Each row is a point on a landscape with many valleys, with its height.
From any point a ball takes the steepest step (drop divided by distance) to one of its 6 nearest points. It stops when none of these is lower. Distance is the straight distance between rows; heights are no part of it.
bolop (h 8.35): [203 100 125  60 118 147 110 102 157]
vubur (h 6.42): [179 130 122  73 142 135 121 114 147]
gipot (h 5.69): [128 136 131 103 137 119 134 117 102]
Palud (h 7.22): [112 118 171 128  93  91  65 123 124]
per (h 4.46): [113 118 113 117 146 129 146 125 103]
gebag (h 4.85): [ 95 145 136 147 111 119 174 137 105]
fikid (h 4.59): [106 113 114 104 168 142 146 121  84]
soz (h 7.49): [126 158 164 137  81  88  92 117 146]
gafo (h 4.50): [103 152 148 183  79 112 139 121 138]
veno (h 2.33): [ 75 126 151 157  83 115 114 119 101]
lezam (h 4.33): [180 127 109  98 160 146 129 123 176]
Tozal (h 6.59): [ 98 112 139 236  80 115 117  89 194]
sivob (h 0.48): [182 149  69 158 179 141 154 172 180]
Niv (h 5.98): [189 142 124  81 146 129 122 119 153]
Fimer (h 4.20): [127 149  91 144 155 127 173 148 133]
Gotek (h 5.50): [107 161 124 159 115 114 182 140 122]
Nirud (h 1.95): [172 156 145  90 123 102 126 117 148]
tevu (h 5.77): [153 157 131 115 129 103 139 125 130]
ranob (h 6.16): [ 97 111 140 209  86  92  98  80 177]
Kal (h 0.78): [152 116  92 137 163 196  98 178 152]
sanil (h 3.83): [ 76 129 152 149  92 128 151 132  71]
Ribim (h 4.32): [ 68 114 159 123 104 105 107 121  78]
zem (h 5.41): [ 97 118  90 132 162 154 165 129 104]
gunuk (h 0.52): [166 152  87 116 162 123 148 145 154]
kopen (h 2.77): [143 108  98 120 175 204  86 150 133]
mokas (h 3.63): [ 90 138 159 182  71 116 134 122 116]
Rova (h 6.11): [ 84  98 165 139  95  98  70 123 103]
misat (h 7.18): [119 113 162 106 107  95 100 121 113]
Nito (h 8.09): [ 91  62 161 154  93  86  41 112 145]
kurok (h 7.47): [102 103 183 141 102  89  55 136 123]
bida (h 4.83): [162 178 125 114 141 104 153 145 156]
bomun (h 3.24): [155 127  71 173 180 164 124 185 166]
zik (h 3.31): [153 134  95 122 173 147 133 140 150]
bala (h 4.43): [148 138 110 102 163 147 136 121 138]
ver (h 4.18): [138 130  72 158 167 148 168 162 151]
puf (h 4.98): [143 124 113 101 164 142 129 119 123]
Fofo (h 5.28): [171 106 110  86 159 184 100 113 149]
Deme (h 5.42): [111 160 151 146  96 108 117 117 125]
finil (h 4.25): [ 93 124 142 118 111 120 139 127  78]
vetan (h 6.37): [ 87 151 155 189  90 143 204 146 129]
rumav (h 6.51): [106 138 104 168 130 131 219 163 133]
larit (h 4.68): [ 91  99 143 100 142 124 138 123  59]
Did (h 2.89): [176 117  98 118 159 187 115 141 163]
kenam (h 4.60): [140 116  67 141 173 162 149 154 141]
sal (h 8.26): [173 112 162  68 113 114 112 105 123]
zat (h 6.36): [112 102 153  94 120 114 112 109  81]
tubu (h 4.87): [152 108  91 106 171 175 113 120 120]
sigu (h 4.24): [ 82 129 123 140 123 139 201 124  89]
Pov (h 7.11): [137 188 129 147  89  92 135 138 164]
muduv (h 3.99): [ 92 145 146 140 101 114 135 120 109]
talun (h 2.23): [ 85 111 129 123 135 134 162 116  75]
Vidaf (h 5.16): [110 118 159 138  90  97  93 120 114]
Vif (h 5.14): [143 167 119 136 128 104 164 145 143]
dataf (h 9.02): [141 115 169  69 115 107 102 107 116]
pav (h 8.65): [154  99 136  71 147 135 104  98 115]
mina (h 7.08): [138 146 152 109 102  97 113 118 129]
Lamab (h 3.32): [170 104 114 121 159 201  86 141 147]

For each start below, name the point where the ball stops.
bolop -> gunuk
puf -> gunuk
rumav -> gunuk
tubu -> Kal
zat -> talun

Call two points neighbours if one is among the 6 nearest of the other. Go from one point of each pair to the other, from neighbour to neighbour, staying as low as possible. Name the highest point that can't be avoided.
veno / talun -> sanil
Nirud / veno -> puf
sivob / Kal -> bomun
Kal / Nirud -> bida
